Points on a hilly landscape, in no order, each with its height.
A climber steps from a point to the highest of its 2 nearest points, and stops where none of them is higher. Distance is the straight distance between rows; heights are no part of it.
sofev: [  1 -31 -18 -27  30  -9  26  -7  35  -4   9 -11  34   6 -28   2   4 -18
 -24 -27 -30  11 -20  -3  14  -3  11  -8   2  16 -44  39   3  32  15 -18
 -10 -32   4  23 -12 -34  -6]  height 534
tose: [ 26  -1  30 -21   4 -14 -29   6  23   0  23  15  -4  14  27  23  13   7
  32  31  -7  -7   5  16 -20   8   4 -26  39  -4  14  -9 -17  16  11 -36
   4   0 -30  26  27 -35 -23]  height 533
vakos: [ -6  19   8  47 -24  24 -25   5  -8  24 -24  26  -2 -23  10 -10 -37  18
  -1 -57   5   2  21 -26  17  12 -32  10 -25 -21   5   5  -8 -15 -22  12
  -6  10 -12   3 -11  30  -8]  height 344
gok: [ 31 -22  25 -35 -13  -5   3  -8  13 -17   4  21  -3   8  30   6   2   0
  40 -14 -34  13   4   2 -34  -3  26 -30  21 -14   3  20 -10  22  23 -41
 -13 -23   2   7   7 -50 -14]  height 229
biluk: [ -6  -2  -3  -3 -26  23  29 -13 -17 -14   0 -41   9   6   5 -23   5  12
  -9 -33   1  18   3 -15   9 -23  22  17 -14 -27 -24  19  21   0 -15  38
 -10 -43  44 -31 -21  -2  15]  height 604
mubon: [  4 -24  16  27   6  -7 -48   0 -14   1   0  22 -13 -12   5 -12 -30 -21
  13 -15  -6  -4   5   5  31   6 -18  47 -16   8   7  -5  -9 -32  -6  15
 -13  16  16 -23 -27   5  26]  height 343
nizav: [-10 -24 -28  -4  20   9  -4  17  13  -7   1  -7  -3 -10 -30  13  28   3
  -5  45   6  -8 -14   1  -1   6   6  -4  16  20 -18   3  -1  -2  17   5
   6  30 -17   9  27  -1   6]  height 654
posuv: [ -9  18  14   6  22  -2   2  -1   4 -13 -12  14 -35  -4  20  27  41  33
   3  43   8 -23   7   2 -17   9  23 -46  -6  -4   9 -10  22  19   5  19
   3  17 -26  23  31  22 -32]  height 471
punak: [ -2  40 -31  36 -22  26 -14   3   0   8   7 -12  -5  15   4 -13 -28  24
 -16 -33   4  -3  24  12   9  27 -12 -13 -39  -2  -3 -12   6   0 -29  10
  12  11 -34  18 -11  31 -18]  height 252
ruvel: [ -1  -1  -5  -5 -40  21  10  -1  -5 -30 -25   9   5 -18  17  -7  28  -6
  11 -15  -3  22 -28  -4 -19  19  31   8   8 -24  18  18  -5 -20  39   1
  -3  11  -3 -16  11   5  -9]  height 496
Povi: [ 15  24  29  -9  24 -24  10  -5  24  14  -5  37  12 -12  25  11 -13   7
  19 -21 -12  10 -18  16 -12  -7 -28  -1   3   2  -4 -23 -28   4   5 -38
 -10 -30  12  28 -24 -14 -16]  height 331
Bomut: [  0  27  13  -8  -8  -2 -25   2  37  22  20  10  19   6  14  16 -24   6
  10 -11  -5  41 -15   5  11  19 -20   2  53  25  26 -52 -15   2   0 -27
  -3 -10 -33  15  -9 -18 -13]  height 277
dedi: [ 16   0  32 -19   8 -10  11 -22  26  -6  15 -15  12  15 -12 -15 -12 -18
  -3 -21 -36  40  -8 -11  -7 -11  22 -21  21   1  -3  -3  -5  31 -16 -16
  -5 -53  29 -25 -26 -32  21]  height 204
dudu: [  7  12  20 -20  11   0  25 -15  32   8 -13 -14  29  11  -5  34  -3 -25
  19  13  21  19 -27  12   1 -23 -44  19  34  -6  17 -40   8  -8  12 -19
  20 -14  -9  -1  -2  -6 -10]  height 191
ror: [-12  22 -15  25  16  -8 -17   7  -5  10  -5   3 -36   8   5   8   3  44
  -6  33   6 -50  44   7  11   5   9 -31 -26  18  10 -12  25  13 -13  25
   2  12 -29  25  19  24 -20]  height 372
fuz: [ 14  -9  15 -16   6  -4  22 -33 -18 -54 -20  18 -15  -5   6   4   3 -29
 -14   2 -14   6 -14   5 -27 -47   2  20  28  -4  10 -21  15  -8  26  -4
 -14  17  37 -44 -26  -1  21]  height 165
mefu: [ -3 -27 -25  10 -16  13   6   2 -23 -25  10   0 -27  -5   6 -23   6   6
   2  -8 -17  -9  -7   6   3  12  34  -4 -24  -2 -24  31   5  12  20   1
  -3  -8   6   6  11  -1  -5]  height 538
gom: [  1  18   5   2 -24  13  17 -10  14  -4 -34  25  17 -23  16  11  14   0
   3 -12  11  31 -24 -14 -22   9  -2   7   4 -21  30  -5 -11 -17  20  -8
  -8  18 -11 -14   9   8 -12]  height 546
rimem: [ -1 -18  -6 -16   2  -2  22  -1 -13 -17  15   1 -13   0  -2 -17   0  -3
   2  -2 -13 -12  -4   2   9 -20  17  -8 -11 -12 -26  34   1  16   6  -5
   0 -41  34  -5  -1  -9   6]  height 583
ruzim: [ -9   5  10  -4  -5  -9  33 -19 -24  -8 -21  -1  -8   4  -6  15 -11 -17
 -12  30  20 -16  28 -12  -7 -45 -17  12 -14 -22  13  -7  10  -6 -27   1
  14   0  35 -32   1  31  14]  height 582
nise: [ 29 -17  19 -24 -17 -14   2  -6  -2 -27  -6  33 -17 -10  41  -9  18  -7
  27 -19 -21   5  -4   5 -26  -3  27 -11   1 -12  -7  24 -21   0  28 -22
 -16 -12  17  -1  -5 -29 -15]  height 209
Vavag: [ 17 -38  13 -18  -8  -8 -11 -27  -1  -3  20 -30   6  11 -32 -13   0 -40
  15   5 -27  12 -32   2  14   0  12  27  28  16   4 -13  14  -7  12  18
   3  -9  19 -42 -18 -21  25]  height 234
Bibo: [ 15 -29  -8 -14  24   3  -2   3  17 -27   2   1   0 -10 -13  14  17 -17
  20  26 -15 -12 -19  11   0  -7  12 -10  33   3 -18  15  -1  10  32 -16
   2   7 -18   7  21 -25  -7]  height 607
paven: [-10   8 -13   0  21  -5 -26  23  19  23  -2   0 -11   0 -14  26  28  26
 -11  45  34 -37   2  15  -6   5 -14 -15  10   7   4  13  18 -13  18  25
   3  37 -25  37  28  15 -19]  height 129
bemat: [ 15 -18  17 -14  18 -31 -12 -26  18   5  36 -26  23  21 -19 -19 -23 -31
  -7 -18 -37  17 -12   0  17   1   3  10  21  25 -10 -16 -19  27 -16   1
   5 -37  26  -8 -34 -29  23]  height 237
zet: [-12  34 -36  36 -16  22 -30  17   4  31  -7  -8  -9  13  -3  -6 -38  33
 -26 -29  21 -19  48 -15  18  17 -31 -19 -11  23  10 -16  16   0 -40  16
   9  29 -30  26  -5  27 -19]  height 317
Tota: [ 14  16  33 -18 -10  -4 -12 -14  34  15  -2  -8  16  14   9  37  -5 -20
  28  15  21  30 -23  15  -1  -4 -30  16  46  -6  52 -49   1  -4   0 -17
  11  -2 -16   8   1 -12  -3]  height 215
diten: [  2 -11 -21   6 -27   5 -17  13 -17 -12  10  20  -9  -8  13 -27   5  14
   1 -17  -8 -15  -7   8   6  29  15   8 -19   0 -17  28 -11 -15  25   2
  -1   5 -16  15  19   6 -12]  height 493
gatu: [-11  20  -5  43  -7  23  11  -3 -12  14 -25 -15 -27   7  -8  24   1  21
  -1  12  26 -28  34   6   7  -9 -26 -14 -31 -14  32  -3  38   6 -41  34
  23  29 -21  16   8  36  -3]  height 233
Voge: [  9 -18   7   1  14 -29 -31  -3  -3   8  35  -8   5  16  -7 -24 -33 -14
 -18   6 -29  -1   8  -5  19   4   4   6 -13  32 -11 -17 -37  19 -27  -8
   9 -20  16 -12 -14 -11  13]  height 203
tus: [ -6 -39  10  18  -1   6 -23   4 -40 -20   5   6 -40   1   3 -28  -7 -16
  -7 -16   5 -21  18  -3  16 -21  26  30 -13  -6 -18  26  -1 -23   3   2
 -20 -17  44 -17  -8   1  39]  height 430
leg: [-16  39 -41  15 -10  16  -5  16  22  25  -3  25  11 -10  14 -16   0  38
 -24 -33  19   7  -9  -4  -5  25 -15 -14   0  14 -17  -5  -3 -11  15  -2
   0   9 -34  34   8  18 -39]  height 360
Mab: [-19  23 -12   9  11  29  27  15  36   5 -17   4   2 -19  -3  25  25  27
 -11  10  25  13 -18  -2 -18  -1  -8 -28  15  -2  -1  -9  -4   0  17 -10
  -5  17 -33  11  21  10 -25]  height 557
det: [ 14 -13  16 -27 -11   9  20 -20  25 -24   3 -12   8  14  -3  -8  -6  -3
   9 -13 -35  30  -1 -18 -19 -16  33 -37  21 -16   3  11   6  42  -1 -29
  -7 -54  17 -19  -3 -34   2]  height 180
Tarer: [-17  16  13   1 -18   1  31 -22  -7   3 -13 -26   9  16  -9   8 -14  -3
  -1  25  28  11  16  -9 -25 -26  -3 -12 -10 -24  34 -21  11  12 -35  12
  19   0   9 -33  14  29   4]  height 517
Gam: [ 40 -12   4 -27   2 -42 -33  17   0  22  23  17   1   9  20   7  -6   0
  19  17 -15 -32  -8  21  -9  10 -17  13   2  22  -9  -3 -24  -5   7 -16
  -5   0 -12  37   3 -30 -10]  height 322
vez: [ 26 -33  13 -10  -7 -15 -16   5 -16 -47  -2  15 -29 -12  22   6  37 -32
  31  14  -9   0   1   2 -22  23  45  -3  18  -1   8  18  -4   8  29 -11
  -3  38  -8  -9   9 -25   2]  height 103
Bufil: [ -7 -15   2 -15   2   5  26 -13 -30 -52  -6   7 -37   5  13  -2  19  -8
   3  30 -13 -15   5  -3 -19 -28  41 -32   0  -9   2  15   8  26   4   2
   0  -5  27 -20  18   9  -8]  height 56
Lino: [  2  18  18   7   4  -7   2  -5  10  -9 -26  41 -10 -22  21   9  12  -9
   7   8  -6  23  -5 -11 -11   6  -5  -1   8  -4  33 -25 -18   1   2 -14
  -4  20   3 -16  -1   7  -8]  height 501
topa: [  8  -9  17 -15 -27   0 -13 -10   6  11   8 -21  16   2 -22 -11   3 -26
  17  16  -5  21 -25   0  -2   7  19  21  14  -8  12   3  -6 -25  14  12
  10   0   6 -31   1  -7  22]  height 198
mak: [-10  31   2  22 -17   3  10  -1  -5  16   0 -12  -2   3   0   4 -19   6
   0   3  21  15  15 -10  -5   0 -17 -18 -28 -10  34 -10   4   9 -33   5
  19   0  -8  -8  17  27 -10]  height 450
zepe: [ -4 -13  -2   3  31  10  11 -17 -15  -6   2 -20  16   3 -24  10  13 -19
  -1  12 -12  33 -26 -10  -6 -10 -16  16  22  16  13 -54   5  -2   2   5
  -1  23 -12 -48  -3  -8  25]  height 206
Lipuv: [-18  21  -4  47  17   5   2   8 -11  10 -34  26 -36 -19  15   7  -2  34
   0   5   6 -31  45  -5  11   3 -10 -18 -23   5  14  -6  25   6 -12  22
  -7   9 -13  15   3  28 -12]  height 325
petiz: [ -3   2   4  14  13 -10  -2   5  -8  34 -18 -21  -4  13 -35  16 -13  -4
  -5  24  31 -43  34  11  35 -25 -41  12 -21   8  -4  26  15 -21 -28  10
  16 -10  -2  11   2  24  10]  height 246
mol: [  2  -4  22   6  13   0  19 -24   1  30   3 -25  34   3 -20 -10  -8 -30
 -11 -29   7  13  -6  -6  18 -20  -9  61 -11 -12 -32   1   7 -20  -9  25
  -7 -22  32 -37 -43  -4  27]  height 492
setuf: [ -1  10 -12  14   9   8 -20  11   4   9  -2 -14 -18  18 -19  29  30  32
   3  33  24 -45  11  43  -1  -1   1 -24 -22  -5   5  12  37 -11   1  48
  19  16 -21  34  19  17 -20]  height 157
Nuz: [ 14  19  28  -8  12 -38  -7   5   4  22   1  37  -6  -5  32   1 -16  14
  27  -2 -14 -15   3  17 -15   4 -14 -19 -11   4   1 -11 -25   9  -5 -30
 -14 -24  -4  27   3 -17 -22]  height 353
Lir: [ -5  -6 -36 -14 -18  21  40   3   6 -21  16 -50  12  23  -2 -11  13  15
   4 -27 -19   7 -12  23  18   1  12 -14 -34 -33 -37  46  32  17   1  20
   5 -24  18  28 -23  -6   3]  height 439
Ginin: [-16  20 -17  43   7   5   4  13   9  39 -30  11  16 -24  -1  -1 -22  32
 -28 -30  20 -12  14  -3  25   8 -32   6 -30  22 -23  10  -8 -19 -15   8
  -6  -8 -22  16 -20   8 -15]  height 283
bod: [ 16  12  19  -2   6 -32 -12   3  -5  10  -1  33 -28  -9  30  -4   9  -4
  20  21  -7 -25  13   5 -11   5   0 -13 -11   2  15  -1 -11   6  -3 -13
  -1   1   1   8  13  -1 -23]  height 383
gupev: [ -6   6   4 -49 -50  -2  32 -28   0 -26 -15 -11  22   5   9   7  12   1
  -8   5  19  -1  -2 -17 -20 -45   9  12   4 -46  11  13   7 -12   0  14
  -3 -17  40 -18 -10   7  -1]  height 495
teto: [  0  13   6   0   3   0 -24  -1  25  28   4   7   6   9  13  25  -4 -10
  21  12  16  23 -22  -1   6  14 -36   7  60  13  46 -56   7  -2   1 -10
   8  27 -19   0   0  -9  -9]  height 243
falu: [ 12  -2  38 -27 -30   9  11 -35   0 -33 -24  -6   8  -6 -11   6  19 -25
  16  17 -13  25 -10   2 -32 -16  24  22  32  -6  40 -15   7 -26  12   6
 -11  13  26 -47 -23 -11  24]  height 134
kovu: [-14  42 -17  -4 -20  21 -17  26  25  39  23   0  23   7  -3  12 -14  26
 -27 -30  32  17 -12   8 -15  22 -17 -18  16   4  -1 -17   0   4  -2  -8
   3   5 -38  37   8  15 -42]  height 405
bege: [-20  13 -19   5  15  10  18   8  18   9   0 -18   6  -7 -26  15  16  26
 -12  27  22   2 -10  11   2  -3 -13 -25   4  14 -23   3  -2  -2   0   6
  12   9 -29  10  27   6 -10]  height 602
kenim: [  2 -18 -22 -20 -25  13  11   0  -6  -5  27 -47  11  26 -17 -11   7   9
   4  -7  -8 -15  -4  16  17   3  14   4 -27 -23 -24  55  12   7  -1  24
  19 -29  14  20   5   8   6]  height 390
pugo: [ -7   2   6 -31 -24  -3  37 -29 -13 -25 -30   3   7  -3   8  21   7 -21
 -15  25  26 -11   8  -4 -22 -49  -5  21   1 -36  22   7  20 -16  -8  10
   2  17  43 -17  -4  22   1]  height 536
Zetep: [ -7   9  10   6   7 -14  14 -24   6  42   8 -41  42   3 -27  -8 -17 -20
 -16 -13   7  21   1  -7  12   0  -3  39  -9   1 -16  -5 -13  -4 -21  17
   4 -16   3 -20 -28  -7  19]  height 444
Vidav: [-16   5 -12  -1  30   1 -30  15   2  14  12  15 -12  -1  14   6   7  -1
   2  24  -9  14   8 -19   1  22  -8  -5  34  20  39 -46  -1  -2 -15  -8
   6  54 -12 -11   1   5  15]  height 264
koso: [ -8 -26 -32   0 -25  32  22   4 -12 -28 -14  -9  11 -26 -13 -11  20  -4
   2 -20  -4  20 -37  -3  -1   7  30   7  -3 -16 -17  39  14  -9  46  12
  -8   8  -2 -12   8  -7   5]  height 479
veza: [-21  24 -13  30   8  27  15   7   3   2 -25 -10 -22   5 -10  30  33  27
  -4  19  30 -16   9  16  -9   4  -8 -27 -19 -18  16   3  46  -3 -19  39
  21  43 -23  28  12  35 -10]  height 194
Sava: [-20  19 -10  45  -5  17   1   2  -8  18 -24  26   7 -27  10 -16 -26  19
 -18 -39  11  23  18 -34   3  14 -10  -4 -21  -2   7 -23   1  -7 -17   4
 -14  24 -15 -34  -2  27  -2]  height 397
manal: [ -6  32 -15  25 -11   3  -8  23  18  45 -12  27  13 -31  12  -6 -27  18
 -16 -36  19   5   3  -9   9  12 -38   7 -16  -1   6   1  -1 -22  -5  -1
  -4  11 -18  21  -5  23 -21]  height 318
doma: [ 18 -17   2 -17  26  -8 -31   9  25  -9  24  -1  -6  10  -3  23  17   5
  18  55  -3 -19  -9   5  -9   1   2 -16  44  18  -5 -14 -13  15  11 -20
   4  24 -29  23  24 -25 -18]  height 567
zenid: [ -9  18  -2   8  11 -12  -8   3  -7   2   7  14 -32   2  11   0   9  14
   6  34  -5 -23  18   1  -6   8   9 -32 -10   5  18 -13   0  12 -16   0
  13   6 -15   6  33  17 -20]  height 424
duro: [  2  -7 -10  11  -9   3 -11   6 -12  10  -1  -4  -7   1  -4  -6  -2   6
   5   6  11 -27   7  14  14   5  -4  14 -25  -9  -9  31  -5 -20   1  10
   9  -5  -7  12  21  18   1]  height 443
Fugaz: [ -9 -15  -8  -4  35  10  -4  -2   6  -7   4  -9  -4   3 -13  24  20 -12
   6  43  -3  17 -11 -10  -5   2 -12  -6  38  16  17 -44  -3   6  -3 -10
   9  40 -22 -24  12   1  23]  height 232
lugab: [ -3  -7  17   2   2  -1  13 -13  -3  14   8 -18  16  -2 -11 -23  -6  -6
 -18 -34   2  13   2 -10  14 -18  12  28 -13 -14 -36  23  -4  -6 -13  27
 -12 -46  46 -26 -32  -5  34]  height 540
rez: [-23 -32 -23  21  47  13  14  11 -35 -11  -5   2  -9 -10 -24  -4  11 -13
 -29   7  -3  -7   4   6  15  -6 -14  23  -7  33 -17 -16  10 -20   8   0
  -9  26  -1 -19  -9   0  42]  height 207
tovuf: [  0  -4  -5 -33  -8  -5  33   5 -12 -33   7  -8  -3  10  13 -15   8  15
   0 -21 -13  -3   5 -11  -1 -28   4  -9  -9 -33 -30  29  17  21  -7   7
 -14 -55  63  10  -5  -8   2]  height 535
Totel: [  0   4   9 -11 -44   9  16  -9 -11  -1 -12 -13   7   2   8 -11   3  -3
  11  -6  11   1   1   0  -4 -20  12  24 -15 -35   9  24   7 -16  -9  25
  -3 -27  43 -26  -8  18  15]  height 530
sene: [ 11  -9  -4  20  15 -16 -21   4  -5  19   5   5   6  -8  -3   0 -16 -18
   8  11  -4   5 -10   7  27   1 -32  35  -2  13  12 -21 -11 -19  -6   9
   2  10   4 -15 -13   7  11]  height 305
luser: [ -9  18  -5  20  -5   4  -1  -1  -9  -1  -4  27  -2 -12   6 -17  -9   4
 -10 -11 -11  34   6 -18 -10  17  10 -16  -1  11  15 -31 -17  -7  -3 -11
  -9  16  -4 -42   4  11  10]  height 449
Mezu: [-17   3  -7  11 -12  26  27 -15 -20 -47 -13  12 -28  -4  16  -4  21  10
  -2  10 -20  15  -6  -6 -25  -2  36 -28 -15 -11  13   0   4  23   2   0
  10  10   5 -22  16  20  -5]  height 35
Keluz: [ 23 -21  -2 -12  -9 -27  -3  18 -17 -17  -4  33 -17 -30  41  -8  17  -4
  23 -17   4 -30 -11  19 -12  13  19  13 -18  -8 -27  33 -14 -12  38  -6
 -24   2   8  13  -5 -29 -17]  height 188
forim: [ -6   7 -12  31 -13   9 -43   6 -17  21   0  -9 -18  11   2 -14 -44  21
 -21 -20   2 -25  48 -22  34  20 -21  -6 -27  20   3  -9 -19   1 -52   7
   5   8 -16   8   4  26  -6]  height 250
tuz: [ -7  17  10   4  16  -8  21 -21  14  34  21 -47  50  -2 -27  -6 -19 -21
 -25 -16   8  39  -8 -12  -6   9  12  11   8   7 -18 -15 -23  20 -11  -1
   1 -15 -17 -10 -20 -32   5]  height 400
nufal: [ 23 -24   0 -23  -6 -30 -22   8  -6   3  26  16   6  10   8 -18 -14   7
  13  -7 -36  -6  -6   4  -6  17  11   1  -6  19 -22  13 -28  12   9 -19
  -6 -13   3  20   2 -34   0]  height 295
nitim: [  3  31  29 -19  -6  -8 -15   9  17  20  27   8   1  23  12  22  -5  12
  18  10  10   4  -1  18 -23   5  -6 -36  17  -8  31 -13 -15  21  -7 -36
   6 -23 -20  36  29  -6 -22]  height 494
Fegi: [-13 -12  -6  38  32   5  -3   9 -15   3  -9  16 -11 -17 -11 -14 -13  -3
 -29  -8  -3  -9  15   3  35  -7 -18  16 -27  33 -24 -11 -10 -21   1  -1
 -15   8   2 -20 -19   5  21]  height 228
ded: [ 22   0  17 -41   2 -14  21   2   9  -5   9  10  20  13  14  -3  -1   2
  28 -18 -33   3  -5   0 -18  -6   2 -25  13 -19  -9  27  -8  31  12 -36
 -22 -41  17  28  -1 -33  -5]  height 249
soz: [  3 -27  13  -5   2  -6 -12   9 -21  -2   6  -7  -7   3   1 -24   2 -10
  -3 -28   7 -19  16  -7  31 -28  10  46  -7 -22 -42  41   3 -20  -8  10
 -16 -49  49   4 -23   0  37]  height 482
muvi: [-14 -35 -27  23   0  24  30   0 -10 -14  -2 -14  15 -20 -31 -18  15  -4
 -34 -20  -4  26 -24 -10   5   1  23  11 -10  12 -33  23   3  -7  30  12
  -8  12 -13 -22   3 -10  19]  height 440
Tevub: [  8 -29  -8   4  17 -15  -5  15 -36 -27 -12  21 -27 -19   1 -10  15 -29
  10  17   5 -27   6  14   5   6  18  24  -6  -1  -5  19   7 -17  25  -3
 -10  20  16  -1   4  -1  19]  height 146
papam: [ 20  12  -2 -18  13 -28 -25  32   4  32  17   3  12   8  -8  13  -5  20
  -4  21   0 -41  -1  28 -10   5 -19   4 -14  16  -9  12 -13  -9   7 -13
  -4 -10 -16  56  17 -12 -22]  height 297
mogit: [  1 -37   3 -11 -10   4   2  -8 -39 -51  -1   4 -37   1  13  -6  30 -21
  19  15 -16  -6  -6  -7 -18   7  56 -16   7 -19  11  33  11  18  19   2
   1  18  14 -13  22  -7   2]  height 79
teguk: [ 17 -11   8 -27   6 -21  -3   6   3   5  36  11  14  20   6 -13 -14  11
   9  -7 -46  -5  -5  -4 -15  18  12 -30   3  12 -23  22 -24  39 -11 -30
 -20 -35  -9  40  -3 -30 -10]  height 272
Bimu: [-12  -4  -2  30  19  -1   0   3  -8  19 -16   7   4 -12  -9  -8 -13   9
 -26 -18   7 -24  19   1  33  -3 -20  14 -33  32 -37  16 -15 -20  -6  -1
  -7 -23 -12  10 -19  16   1]  height 253
Zodi: [  2  14   7 -20  -6   0   8  13  24  19   3 -13  25   1 -12  18   9  -7
   8   8  17   6 -29  18  -5  -4 -17  -1   3 -21  13  11  -5  -9  11 -14
  16 -14 -13  21  15   1 -12]  height 149
pekol: [ -3  -5  10 -13   7 -13  17  -2  -6  23   6 -27   6  23 -24   1 -15 -13
  -5  14  17 -24  26   8  22 -18 -16  13 -15  -3 -21  29   7  -9 -26   3
  22 -30  30  -4  -9  17  18]  height 290
Lisi: [-20 -19 -37  20   0  19   3   7 -14 -16   5  -2  17  -7 -28 -27   1  14
 -44 -10  -5  32  -4 -30   0  25  17   5  -3  28 -25 -12  -7   0   9   5
  -5  29 -30 -21  12  -1  12]  height 402
tabe: [-33  21 -13  10  27  24  19  10  21  -2 -22   4 -16 -19  10  28  44  33
  -7  28  21  -6  -1  -9 -23  17   4 -40  18   4  10 -11  18   9   9  10
   1  41 -25  19  25  24 -12]  height 516
rig: [ 30 -21   1   5   2 -33 -18  28 -29 -15 -10  24 -26 -21  24   3  18 -24
  23   5  22 -51   9  15   4  23  17  39 -18   3  -5  35  -1 -24  26   3
 -23  28  -3  17   2  -9  -8]  height 168
lop: [  1  25  32 -31  -8   4  33  -4  33  12  -1 -17  40  11  -9  38  -6  -9
   3   2  26  17 -20  12 -15 -20 -20 -10  20 -24  17 -14 -10   8   1 -34
   8 -33 -16  19   8 -10  -9]  height 170
dizul: [ 16  -8  20 -13  12 -21 -11 -19   5  15  20 -13  20  18 -15  -7 -22 -28
  17   0 -23   8 -23  11  22  -6 -15  27  13  11   0 -20 -12  -7  -2   8
   9 -17  24 -17 -27  -3  19]  height 269
revur: [-27   6 -37 -10   5  12 -53  24   1  11   6  15  10  15  15 -25 -12   4
 -26   9  -8  10  19 -38  -2  23   3  -5  31  33  14 -46  -4   2 -17 -11
   3  64 -11 -16   5  14  14]  height 310
fogiv: [  5  11  35 -19 -32   4  12 -23  12   9 -20 -21  19  -1 -17   2   5 -20
  24  10   0  30 -23  -4 -17  -3   9  19  16 -13  35 -30   3 -26   0   5
   1   7   7 -39  -9  -8  16]  height 164
fodi: [ 22 -22  30 -13 -10  -7  -8 -14 -16 -53 -24   8 -15 -10  15   7  27 -37
  18  13 -13  22   0   2 -26   5  33  18  22  -8  36   5   2 -12  23  -1
  -2  25  22 -26 -15 -14  11]  height 105
repev: [-20  -4 -36  12 -17  16 -39  15 -11  -4   7   9  12   8  -2 -35 -11   9
 -30   0  -3  18  15 -36   2  31   9   8   7  28  -9 -29 -13 -13  -2   3
   2  39 -22 -19  15  14  14]  height 358
gili: [ 18 -50  -5 -11  22 -14  -8   6 -21 -51   0   5 -24 -13  -5   8  25 -45
  24  25  -3 -13 -17  16  -3   9  26  25  24   7   6   9   8  -5  34   1
   4  31   5  -6   5 -17  20]  height 125
lusem: [  2 -19 -16 -13  23  -4  14   2  19  -7   9  -2  12 -10 -29   2   7   3
 -10  11 -19  -5 -19   5   5  -5   8 -20   5  22 -38  18  -7  20  25 -21
   6 -15 -15  24   9 -25 -14]  height 571
kural: [ -8  33 -21  17 -33  23   4  -5   4   0  13  -4   9   1  10 -21 -21  24
  -4 -40  -1  22  -1   5  -3  30   8 -11 -28  -6  -5 -10  -4   0  -5   6
  11  -7 -19   4   0  24 -19]  height 208
bif: [  0  -4  -1 -25   1  -7  21  -2  -8  -8  27 -43   8  39 -14 -10  -1   5
   5  -2   0 -25  24   6  21  -7   3  -1 -10 -18 -36  49  15  24 -24  16
  22 -48  37  18  -2   7  14]  height 341
bomet: [  8  12   5   1  16 -21 -15   1  23  22  13  20  12 -12  15   5 -13  -2
   7 -16  -5  20 -28   5  11  15 -30  13  20  26   0 -32 -25  -3   5 -23
  -8 -10  -8   9 -19 -11 -11]  height 307
falep: [  2  -8   1  21   0  -9 -41  10 -19  10  12 -23   3  25  -8 -16 -43  -1
 -28  11  -2 -14  36 -21  34   3  -3   6 -24  29  -5 -10 -36   6 -47   3
   8  -1   4 -17  -5   9  15]  height 195
fike: [ -5  42   7  -4 -15  -1 -16  16  24  35  12  15   3  -1  12  14  -9  10
  -3 -10  27  11  -9  11 -11  10 -17 -25   4 -11  34 -19  -5   7  -8 -17
   5  -9 -22  37  17   7 -33]  height 452
tugov: [ 16 -37  24  13  24 -16 -35  -1 -24 -20  10  19 -35  -1   8 -20 -20 -21
   9 -21   2 -24  -4  22  27 -12  -1  42 -11   9 -26   9  -2 -23  14   9
 -22  -8  41 -16 -29  -9  30]  height 387
Gider: [ -8   3 -26 -39 -14   9  37   4   6 -36   3 -25  12  14  11  -4  18  18
  13 -29 -20   0 -17   1   1 -15  -4 -27 -17 -43 -33  42  28  28  17   5
  -8 -37  34  35 -15 -12 -18]  height 486
Lefoz: [  6 -11  12  -3  21  14  33 -26  -9 -32  -8  -9   2   0 -21   3   4 -29
 -12   0 -19  29 -20 -10 -14 -38   4   3  20   5  -2 -30  18  13  17 -11
 -10   7  10 -58 -12 -15  24]  height 184
Nugod: [-26  15 -18  40  13  14  -6  18  -4  40 -23   2 -18 -11 -12  14  -1  26
 -18   8  19 -29  44 -20  17   4 -27 -18  -9  10  29  -3  25  -6 -29  26
   7  45 -18  15   1  20  12]  height 279
Duvi: [-16  46 -14  47 -12  22   8  15   1  40  -3   1  -9 -11   8   5 -31  21
 -14 -22  35   4  26 -15  -2   4 -31 -23 -15  -6  31 -21  24  10 -30  11
  14  22 -23  14   3  20 -22]  height 386

Where does a climber stop that starts at each point below?
rig -> Gam
sene -> biluk
zepe -> gom
pekol -> rimem

Call two points neighbours if one is among the 2 nearest of the other. Go from one point of each pair to the other, from neighbour to neighbour, staying as high as possible. Name the lowest point that can't be avoided.
Gam and nizav -> papam
gom and nizav -> manal
biluk and ruzim -> gupev
